Points on a hilly landscape, in no order, each with its height.
A ball rolls from a point to whichever of its 2 nearest points has the largest drop for the distance, and stops where none of them is lower. Distance is the straight distance between rows; heights are no part of it.
fal (h 76.3): [  3   5  21  -8  -7 -33 -19 -42 -10   2  38   2  15 -29  15 -24 -34  -5
 -24 -11   3]
neno (h 24.3): [ 57  32  30  36   0   4  51  -6  49 -15  18   0  -7  -1 -56   9  -4 -18
  27  16  15]
nen (h 53.5): [  7 -42 -12 -32   2 -16   6  -3   0 -11 -41 -46 -17   6   9  -9 -20 -60
  30  11 -21]
Kam (h 48.5): [ 66  57  12  28   7  24  -2  -6  37  -3  11  26  15  12 -17   3 -24  36
  -7   3  -5]
Mag (h 17.3): [ 10   6 -30   1   8 -14 -12  -4  12   4   1 -36 -21 -10   3  -6 -14   0
  28   7 -30]
Gek (h 27.8): [ 28  12 -22  21 -10   5 -33  18  -8  14  17  36  -7 -21 -25  -3 -22  51
  -9  -4 -28]
Duzit (h 58.0): [  2   0   0  -3  14  -3  30  20  22 -24 -53 -33 -17  25  14  16  14 -45
  25  24  14]
fev (h 29.5): [ 21  17 -41  18  -6   7 -38  16  -5   8  10  17  -9 -13  -1   6   1  54
   1  -2 -31]
Surul (h 47.9): [-15 -67  -6 -13  -7   5  14  19 -15   5   0  -9 -25  -9 -28 -22 -13 -31
  32  22 -32]
Zuv (h 36.0): [ 12  -3   0   4  -6   0 -16   1   2  18  39   7 -15 -20 -38 -20 -45  13
   6   0 -22]
pazi (h 15.6): [-16  40  -8  -1  11  -6  -2 -41  -1 -17  -2 -20  37  21  78  12  33  13
 -17 -19  -1]
siz (h 10.6): [  6 -18  16   1 -16 -32 -24 -10 -29  21  49  42  -2 -43  -6 -27 -26  37
 -30  10 -23]
gar (h 30.1): [ -6  -5  -5  11  -5  10  -2   8  -3   9  30   0 -11 -14 -28 -11 -13  18
   6  -5 -11]
Ruku (h 81.5): [  3  36  30   7  22  -4  -7 -47   8  -3  12 -10  40   0  52  -5  -7   3
 -27 -25  11]
nerok (h 28.6): [-25 -21 -39 -13 -12  -4  -5  15 -18   7   3 -21 -10 -14   2  -1   9  17
  19   1 -22]
Leve (h 17.2): [-31   4 -16  14 -15 -13 -29  -1 -31  18  33  24  19 -25  27  -5  38  48
 -36 -19   2]
resa (h 57.6): [  7  50  15  16  20  25  17 -21  38 -11   5 -12  18  27  16  13  -6   1
   3   1  15]
davu (h 55.7): [ -4 -14   0 -26   8  -3  13   5   1 -12 -45 -38 -13  11  10  -2 -12 -52
  24   8   1]
gofu (h 33.9): [-13 -17 -36   8   1  -3  21  32   5  -7 -22 -35 -16  -1  -8  11  29  -5
  34  17 -20]
kupi (h 10.2): [ -7  34 -39   3   7   1 -17  -8   9  -4  -1 -23   8  17  44  22  31  47
  11   0 -13]
mavu (h 35.9): [ -9  27  -7  17   1  16   0   1   4   4  11  -9   3   1 -10   3   5  30
   1  -8   3]
rig (h 56.0): [  1  -9  21 -27  10  -1   6   2  14  -9 -51 -25 -18  18   3   1 -25 -76
  10   6  23]
tis (h 49.1): [ 11   4  46 -16  23  17  30   5  34  -8 -44  -3 -23  36 -25  10  -8 -73
 -11  -4  61]
nuso (h 67.6): [-27 -27  -4 -44 -16 -29  -6 -13 -39 -14  -6 -15   2 -10  28  -6 -13 -25
  -5  -2   6]
lufa (h 19.3): [-34   7  27 -18  -1  10  -5 -10 -22 -15 -22  -2  35  12  37   6  19 -15
 -27 -21  42]
Sep (h 37.6): [-23   7  26 -24   8  23  11   7   4 -14 -38  -7   9  24   2   6  -1 -35
  -3  -6  40]
nop (h 45.4): [ 60  41   1  22  -1  13 -11   7  28   5  13  29   3  -6 -33  -4 -34  34
   0   9 -15]
dugis (h 51.6): [ 72  60  18  30   7  24  24  -6  55 -15  23  36  13  28 -22  16  -4  29
  -3   8   5]
sabig (h 25.1): [ 30  42 -26  32  -1   5 -44  -1  -2  -7  -3  28  10  -9  21   3  -7  59
  -4  -1 -30]
radu (h 36.6): [-16 -17 -17  14   0  14  21  31   0  -8  -9 -13 -16  -3 -32   2   9 -11
  28  14   4]
rusum (h 41.0): [ 44  16   2  13  -3   7 -11   9  20  17  28  14 -15 -15 -58 -10 -49  18
  10   4 -22]
kaz (h 11.0): [ 31  21 -34   4   6  -9 -30  -9  15  -1  -4 -15 -14  -4  19   0 -12  19
  22   2 -35]
Bokon (h 20.9): [ 14  -1   0  14 -19  -3 -35   4 -18  21  38  48  -2 -33 -19 -14 -24  47
 -30  -4 -25]
Tos (h 33.7): [-27 -69  10 -43   4   8   7  25 -13  11 -24  16 -50  19 -25  -3  -4 -49
   4  16   1]
kimin (h 73.6): [-10   3  19 -14  -6 -32  -8 -38 -25  -8  20  -7  23 -26  33 -29 -14 -20
 -34  -4  21]
zatin (h 14.6): [ -5  43 -24  21  10  13 -18 -16  11   3  -1  10  19  21  58  24  33  52
 -13  -5 -15]
Kadan (h 16.0): [ 34  -5  21  38  17 -15  35  12  54 -32 -23 -47 -27  -2 -13   5  -1 -48
  40  31  -4]
roni (h 10.9): [ 38  16  14  28  20  -5  20  -5  49 -10   2 -41 -14  -8 -17  -4 -23 -35
  35  28  -6]
Rafo (h 87.0): [ 10  16  42  41  -4  13   8 -15 -12  33  40  54  72   0 -17  -7  25  38
 -49 -44  29]
tatu (h 38.6): [-33 -67   0 -51 -11  -3   0  20 -29   4 -21   8 -31   5 -10   3  -6 -28
   9  10  -7]
Bubi (h 54.7): [ 37  54  11  25  17  16  24 -11  57 -13  17   5   5  24   2  19   1  10
   6  16   6]
suzo (h 61.2): [-24 -25 -12 -49  -4  -3  -7   7  -7   6 -62 -28 -14  35  20  39  30 -38
  -5  -3  20]
vek (h 89.5): [ 42  35  11  34  -8  28  15   2   3  16  31  56  33  17 -37   3  21  66
 -24 -27  19]
suv (h 6.0): [-28  25   6 -10   2   3  -5 -27 -18 -16 -17 -12  41  12  65   9  23   4
 -22 -19  27]
Livi (h 21.9): [-18 -33  11 -18 -12 -25 -11 -11 -35  11  48  19 -18 -40  -8 -28 -27  24
  -7  17 -25]
gavug (h 44.9): [-10  -5  34 -22  15  20  14  14  18  -2 -42   6 -18  38 -28  14   1 -53
 -10  -6  55]
kepal (h 15.2): [ 44  26   2  33  18  -5  16  11  55 -13   5 -24 -23  -3 -22  14  -7 -14
  33  29 -10]
kezaf (h 65.3): [-39 -26 -11 -35 -21  -6  -9   9 -37  -6 -17  -9  -2  -2  17   5   5 -12
   3  -2   6]
nesel (h 27.6): [-54  -5 -12  11 -22  19  -1  16 -30   5  13  22  16  -1 -20   4  27  43
 -12 -18  23]
vis (h 29.7): [-29   6  14 -34   0   3  -8  -9 -11 -12 -35 -14  13  15  29   6   1 -28
  -8  -9  29]
fadus (h 12.0): [-18   2 -33   3 -19 -25 -33  -9 -39   7  22   2  11 -23  29   4  30  40
 -21 -12 -14]
Rida (h 28.4): [ -6 -54  12 -25   8   6  10  25   7   7 -38  -9 -47  25 -33  -3   3 -72
   3   8   7]
romaz (h 29.9): [-33 -52  14 -16 -17  -4   2   9 -46  11  47  30 -16 -34 -26 -16 -15  31
  -2  14 -24]
saz (h 23.7): [ -8 -18 -34   3  -4  -4 -16  12  -3  11  22  -9 -25 -17 -19  -7 -13  15
  29   6 -38]
pomuf (h 31.5): [-27 -40 -42 -15 -11   3   5  28 -20   3 -17 -29  -9  -7  -4   5  18  -3
  34   9 -28]
fer (h 51.1): [ -5 -52 -20 -29  -6 -12   8   6 -11  -2 -20 -30 -26  -2  -3 -12 -21 -38
  35  12 -32]
lar (h 22.2): [-39   9 -16  20  -9  12 -18   6 -27  17  19  19  18 -10   1   2  38  54
 -22 -20   9]
segif (h 79.3): [ 17  30  22   3   9  -9 -19 -47   6  -1  20  -5  22 -16  30 -14 -19  -2
 -16 -22   4]
zere (h 34.0): [-49 -15 -17  -4 -18  22  11  31 -33  -7 -12  25  -2   8 -26   7  29  21
  -5 -12  39]
muge (h 22.0): [ -1  38 -33  -8  11 -20 -12 -50  13 -14  -6 -37  20  31  66  13  19  13
   2  -6 -19]
fol (h 19.6): [ 29 -28  23  20  16  -5  33  21  35 -28 -39 -36 -32  -7 -19  -9  -4 -66
  26  22   1]
doput (h 53.0): [ 15   0  41 -13  17  10  23   7  27 -12 -44 -16 -23  18 -21  -4 -32 -76
  11  12  34]
tuvo (h 38.8): [-39 -12 -14  -3 -12  15  10  34 -20  -5 -14   1  -5   9 -21   5  17   2
  13  -2  15]
Mazug (h 23.2): [ 13 -44   9   4  10   3  26  31  16 -16 -38 -16 -38   1 -29 -10  -5 -61
  23  18   0]
Gok (h 19.8): [ 34  14  15  45   2  -9  44   8  58 -22  12  -4 -23  -9 -42  17  17 -16
  35  19   3]
patum (h 59.7): [-12 -19 -12 -27   6   0  10  22  12  -5 -67 -32 -22  35  12  30  25 -47
   7  11  20]
Gor (h 85.9): [ 14  10  36  36   1 -10  -1  -7 -17  45  47  63  74 -18   6 -11  26  23
 -55 -25  24]
vabok (h 17.9): [ 24  34 -37  -2  12 -22 -23 -32  16 -13  -4 -33  -8  11  48  10   3  16
  20  -4 -32]
zupa (h 36.1): [-25 -45   1 -12 -12   7   7  17 -24   9  39  21 -23 -22 -44 -18 -20  20
  19  13 -30]
daso (h 88.2): [ 17  21  27  33 -13  20  21  -8 -10  28  38  55  53  14 -39  -9  26  54
 -35 -44  35]
Lukik (h 63.1): [-35 -33 -12 -56 -14 -11 -15   3 -29  -1 -45 -12  -6  13  22  22  13 -33
 -14  -6  13]
busik (h 43.6): [-25 -54   9 -33  -9   2   4  13 -30   0   4   7 -17 -12 -13 -15 -24 -23
  14  13 -10]
Gib (h 70.8): [-16 -25   9 -39 -10 -50   0 -29 -43 -16  13   2  12 -23  37 -32 -17 -23
 -33  11  16]
nufi (h 5.6): [-11  20 -40   4  -9  -5 -24  -8 -13   4   3 -20   3  -4  35  13  27  37
  -2 -14 -20]
Zomig (h 83.7): [ -1  29  25  22  19  -6  -7 -33   1  21  17  23  61  -9  49  -3  16  15
 -44 -30  16]
kuza (h 41.2): [-32 -53  -5  -6 -14  20  28  33 -24  13  24  34 -24 -10 -63 -16 -11  18
  19  15  -7]
Nuni (h 19.1): [ 21  41 -14  21  16  14 -26 -17  13   3   8  14  17  12  39  13   8  46
 -16  -8 -19]
Vop (h 84.8): [ 15  27  28  30   5  -9 -15 -25  -5  31  32  39  58 -18  26  -6  12  17
 -52 -24   9]

For each start below, name the point where the ball stops.
fev => nufi
tuvo => nufi
patum => roni
Ruku => roni
Rida => roni
radu => saz
vek => roni
rig => suv
